Each row is a point on a landscape with many peaks, with its height.
A climber steps from a point to the highest of its 2 nearest points, and stops where none of them is higher. Distance is the straight distance between rows; heights are no part of it.
(905) height 81: [142  68 168 120 138 173 145 116  63  95 140 102 126 152 149 176 148 125
 151 164 104]
(219) height 348: [157 173 159 101 128 122 143 100  61  88 129 117 149 148  99  82 134 160
 151 169 120]
(276) height 108: [177 117 166  98 133 161 127  94 118  69 129 141 187 160  79 141 149 107
 124 166 187]
(226) height 617: [ 98 138 122 105  70 120 156 134 107 171  61 102  66 111 129 155 115 142
 109 112 111]
(547) height 560: [152 140 138 144 114  77  85 193 176 168  97 139 124 101 129 132 152 124
 124 112 157]
(43) height 534: [100 139 127 169 164  84  76 166 226 110 158 157 183  93 130 124 158 163
 142 110 168]
(215) height 564: [111 154  72 167 115  67  89 143 214 162 146 117 119 159  91 110 134 127
 131  84 135]
(574) height 475: [ 91 116 129 149 188 109  65 150 214 107 128 150 150  88 133 102 158 119
 145 121 201]
(970) height 207: [107 103 154  99 114 179 147  88  46  98 143  99 167 123 145 150 128 128
  98 174 129]
(935) height 304: [127 145 135 103 125 174 159 139  91 156 108 112 119 118 127 135 138 127
 155 140 100]
(181) height 180: [ 82 111 129 105 103 162 150 104  51  96 129 131 128 122 160 163  91 159
  68 165 124]
(722) height 462: [126 121 102 139 165 105  57 136 179 150 129 139 139 122 142  98 136  74
 146 103 149]
(267) height 591: [138 135  70 158 119  88 118 116 205 165 150 104  92 158 117 159 133 110
 136  72 110]
(128) height 525: [123 139  99 187 129 108  72 122 207 133 148 160  93 158  78  76 128 119
 133 100 152]
(633) height 449: [152 123 146 113 124 202 116 144 149 137  89 150 166 118  82 137 125  88
 116 136 154]
(500) height 454: [138 143 119  91 149 100 150  81 126 131 105  94 121 125 127 111 106 174
  86 154 114]
(357) height 269: [ 56 101 178  80 127 163 168 110  63 118 126  82 156  85 132 128 107 171
 142 174 109]
(122) height 481: [155 152  87 160 118  53  98 135 160 134 171 153 197 149 111 100 123 150
 140 102 131]
(893) height 243: [ 99 126 193 105 135 107 175 129  96 131 138 120  83 115 140  87 137 171
 159 149 120]
(79) height 82: [183 111 171 122 166 128  98 142 142  80 133 137 186 145  81 114 148 112
 130 158 195]
(785) height 412: [144 143 132 135 148 165 127 103 181 102 165 175 153 131 129  99 119 125
 125 132 157]
(197) height 347: [149 155 128 137  95  81 135 122 143 144 110 153  64 159 102 104 129 149
 107 124 139]
(739) height 473: [127 144 111 132 147 147 152 122 152 151 152 105  90 148 151 136 128 118
 163 115  89]
(750) height 232: [172 120 157 103 153 151 115 105  64 112 135  85 185 126 151 114 139  95
 114 156 133]
(392) height 507: [112 167  93 142 131 130 144 109 170 164 131  88  55 129 120 108 138 114
 160 100 112]
(451) height 187: [152 138 156  96 172 145 121 116  96 118 141  98 134 134 128  84 151  93
 143 179 168]
(393) height 472: [145 144 118 157 156 152 114 128 202 131 161 156  92 149 114 103 144 121
 137 116 142]
(314) height 161: [ 89 100 185 112 129 174 162  84  89 117 148 128 106 126 163 122 125 131
 162 152 114]
(1015) height 459: [143 100  82 136 118 105 100 126 171 153  87 125 113 121 104 163 110  78
 101  82 120]
(108) height 499: [160 123  88 140 107 103 115 140 176 140 126 156 139 120 134 142 120 121
  95  84 124]
(415) height 404: [152 135 138 111 151 103  97 148 150 139  98 106 136 103 129 107 130 109
  81 163 169]
(30) height 420: [121  95 136 194 117 116  89 148 209 114 134 183 173 133 108 156 146 147
 155  78 124]
(385) height 360: [108  89  83 124 115 132 140 113  74 142 111  88 105 135 148 172 109 106
 134 110  69]
(1038) height 422: [153 109  95 120 108  88 102 124 119 158  75 100 124 118 134 143 117  90
  77 121 121]
(1003) height 375: [143 173 119 118 187 126 153 130 140 111 119 108 111 151  83  97 134 163
 137 170 131]
(1107) height 453: [179 114 151 126 143 123  93 154 141 118 110 133 145 105 139 147 145 106
 110 141 145]
(1134) height 620: [145 130  64 133 110  93 147 113 197 174 110  93  53 107 127 169 145  87
 121  82 129]
(730) height 295: [ 38 101 157  85 150 159 182 142  88 135 106  83 141 102 115 130 100 154
 173 133  86]
(155) height 535: [137 122 101 161 159  83  62 132 180 131 156 157 193 124 128 105 133 115
 143  80 124]
(963) height 400: [115 120 143 129 123 107 147  82  87  86 142 151 105 159 124  94 111 153
 108 148 106]
(673) height 240: [ 94 108 155  88 159 173 145  78  74 112 124  89 151 112 122 112 109 153
 113 185 115]
(814) height 546: [139 170  84 114 165 154 125 142 143 130  75  87 105 119  87 126 122  98
 113 149 150]
(63) height 646: [122 135 107 125  91 116 162 139 156 182  89  98  44 105 118 160 147 126
 123 100 119]
(523) height 436: [182 161 121 147 148  73 121 145 127  96 170 155 178 147 132 103 131 165
 155 117 120]
(335) height 502: [141 165 122 163 121  91  94 174 196 164 165 139  81 137 134  97 155 124
 168 113 157]
(1078) height 520: [110 114 141 112 167 108 125  92 115 150 106  86  77 132 134  85 144 108
 129 161 149]
(609) height 425: [140 125 119 142 111 184 158 136 120 127 152 144  93 135 172 170 137 113
 152 115  92]
(1150) height 581: [ 82 149 111 110 168 117 127 127 125 143  99  68  44 134  99  90 139 106
 140 162 146]
(470) height 478: [109 106 138 168 137 114  77 131 201 105 126 198 193 101 132 130 175 172
 150  99 154]
(149) height 641: [136 169  75 121 123  56  94 168 199 188 145 127 151 109 134 123 122 133
 116  90 171]
(27) height 284: [177 130 163 112 127 138 125 115  48  62 165 120 192 124 168 156 151 109
 136 167 134]
(1111) height 530: [121 161 101 162  91 119 122 160 176 175 132 110  66 129 113 120 162  95
 155  96 132]
(764) height 390: [120 110  82 119  94 101 120 116  65 138 100 100 114 131 170 167 110  91
  74 122 103]
(545) height 511: [176 122 146 145 102 116 113 185 130 146  90 142 121 101 143 164 133 128
 108 116 125]
(816) height 388: [160 114  98 148 104 136 149 131 125 156 144 122 102 119 172 179 124 108
 107 109 105]
(299) height 618: [102 186  75 139 106  80  96 189 189 186 119 111 118  96 107  96 143 117
 111  94 181]
(862) height 599: [140 150 101 128 142 171 117 151 161 134 102 124 113 140  68 122 130 115
 146 130 130]
(650) height 417: [113 146 137 100 168 111 165  96 128 109  99  98  95 129  96  90 113 207
 110 180 130]
(952) height 205: [125 119 173 116 168 146 162 117 114 123 143  97  82 132 141 121 160 133
 177 163 115]
(784) height 496: [108 142 115 103 156 157 133  97 127 139  89 103 116 118 106 111 125 137
  94 147 118]
(985) height 276: [106 135 199 103 108  82 173 112  37 101 157 107 128 104 162  92 137 173
 158 158 112]
(231) height 305: [ 95 121  74 117 125 191 147 121  54 114 135 124 148 150 138 153  78 117
 112 124  83]
(187) height 339: [161 161 115 148 154 128 137 117 148  98 120 140 129 165  79 115 111 181
 107 149 111]
(164) height 323: [ 84 121 175 102 130 180 194 132  94 150  95  98  96 112 113 141 127 154
 175 143  92]
(8) height 332: [ 88 116  93 142 115 151 178 143  62 124 144 121 115 139 164 179  94 138
 135 108  62]
(947) height 273: [ 64 106 142  98 126 127 180 126  63 155 133  87 145 102 163 120  97 141
 159 117  75]
(777) height 46: [150  86 185 104 113 185 174 105  98  89 146 111 137 155 123 188 160 149
 129 191 132]
(1027) height 392: [156 109 151 151 163  84  87 143 171 119 122 170 158 102 113 133 138 140
 125 121 163]
(240) height 452: [150 105 119 161  94 105  98 134 157 109 136 193 170 109 163 160 104 146
  73  86 134]
(824) height 122: [ 79  71 199 120 137 177 170 123  56  89 158 109 122 127 160 163 127 134
 160 174 104]
(790) height 372: [142 146 135 130 107 129 113 137 150 137  98 141 106 126 102  94 128 131
  83 142 158]
(182) height 572: [ 95 146 109 155 111  82  91 182 229 154 145 144 182  99 127 140 151 168
 144  74 151]
(237) height 533: [ 69 144 146 120 154 136 163 134 123 153 102  86  57 125 107  89 131 138
 180 144 119]
(1140) height 350: [ 74 101 179 112  90 164 169 135  93 141  92 119  74 115 131 132 120 156
 128 131 104]
(271) height 381: [102 120 144 134  86 182 173 113 124 140 113 151  73 127 153 148 107 128
 122 114 119]
(1044) height 325: [163 129  95 127 105  32 115 103 157 142 132 128  96 172 116 115 136 164
 107 112 121]
(870) height 272: [139 128  93 128 133 160 123 105 110 116 145 136 156 142 152 150  89  97
  95 125  98]
(481) height 363: [160 101 117 138 111 102 142 118 112 119 177 159 118 135 203 177 120 142
  85  95 104]
(5) height 455: [ 81 106 148 106 140  78 150  81  88 123 120 125  88 158 117  86 102 173
 141 131  90]
(748) height 595: [140 170 112 119 121 111 110 186 170 180 100 110 103  88 124 120 141  98
 120 129 182]
(653) height 536: [133 145 103 154 126 129 108 159 214 168 139 134 157 102 134 137 133 121
 130  78 126]
(1125) height 351: [168 107 147 140 130 126 115 126  80  55 180 160 167 126 176 158 116 108
 119 120 131]
(680) height 419: [142 134 133 159 143 138  94 117 197  95 169 204 194 122 109 121 144 141
 149 101 167]
(328) height 521: [161 126 138 123 146 187 128 147 157 112 125 132 144 170  69 130 150  89
 149 147 172]
(527) height 619: [129 106 113 158  70 159 115 126 149 143 106 183  94 142 119 129 108  91
 105  84 129]
(529) height 250: [160 154 124 125 119 128 163 149  28  75 162 129 165 137 156 159 116 168
 138 149  83]
(1059) height 606: [103 141  85 134 131  50  77 129 211 157 143 147 189 111 140 134 143 153
 113  73 163]
(82) height 421: [131 115 142 147 175  84  65 163 172 100 132 135 166  99  99 110 176 105
 142 137 189]
(249) height 561: [137 142 121 171  96 147 111 145 175 175 106 151 101 121 103 131 138  77
 147  80 132]
(185) height 308: [125 143 180 112  97 109 152 103  21  87 139 128 146 149 142  95 136 151
 135 168 107]
(1112) height 389: [151 116 144 116  93 200 131 161 101 137 114 160 163 118 145 157 116  80
 111 137 151]
(221) height 341: [121 126 139  98 106 208 148 136  66 135 137 129 147 126 162 136 125  86
 132 149 114]
(1037) height 228: [137 112 125  95 153 200 132  87 123 123 118 113 145 121 148 155 104  99
  99 155 139]
(41) height 306: [ 94 106 125 131 110 123 162 148  56 107 112 117 115 154 126 167  90 180
 140 135  58]
(724) height 451: [138 129 114 129 158 131  94  99 150 148 122 109  97 134 125  88 142  68
 122 128 151]
(973) height 373: [138  90 110 186 117 139  78 155 173 124 122 159 142 138 103 167 125 109
 149  85 107]
(708) height 497: [ 63 119 133 100 137  89 182 103 131 162 107  91  63 129 105  91 108 172
 152 115  99]
(246) height 391: [165 194 137 124 142  99 139 124  89 101 170 137 158 150 133  80 126 155
 156 147 112]
(1036) height 144: [158 121 179  95 152 166 142  76  87  90 149 115 163 151 116 126 154 121
 133 200 169]
(251) height 559: [143 140 130 151  71 156 122 142 121 130 130 209 135 143 134 137 107 121
 102 108 136]
(465) height 255: [ 59 125  96  86 148 136 174 104  93 167 112  85 123 122 134 123  81 130
 151 100  68]
(668) height 280: [131 117 117 109 109 105 165 147  47 121 132  99 145 138 155 139 123 165
 146 141  61]
(33) height 57: [159 109 162 112 151 143  82 165 118  99 121 155 230 110  98 122 154  98
 157 146 174]
(657) height 513: [134 133 102 136  52 137 133 155  70 137 141 173 154 125 166 141  90 102
  73 114 127]
(505) height 405: [163 122 125 165  96 101 124 123  99  67 165 191 144 127 174 153 112 131
  83 109 139]
(565) height 345: [128 116 149 128 131 167 133  51 104  97 143 163 114 167 123  87 108 124
  93 147 131]

For each start below, name the point where the climber stops.
(565) | (63)
(790) | (149)
(164) | (527)
(905) | (155)
(385) | (149)
(816) | (527)
(1027) | (149)

Call two points neighbours if one is among the 2 nearest of the other. Go from one point of each pair to the other, from neighbour to neighbour, staying as high as possible. Name the lowest point that can't be avoided.
(470), (63) | (785)
(63), (155) | (565)
(527), (63) | (393)
(155), (1150) | (724)
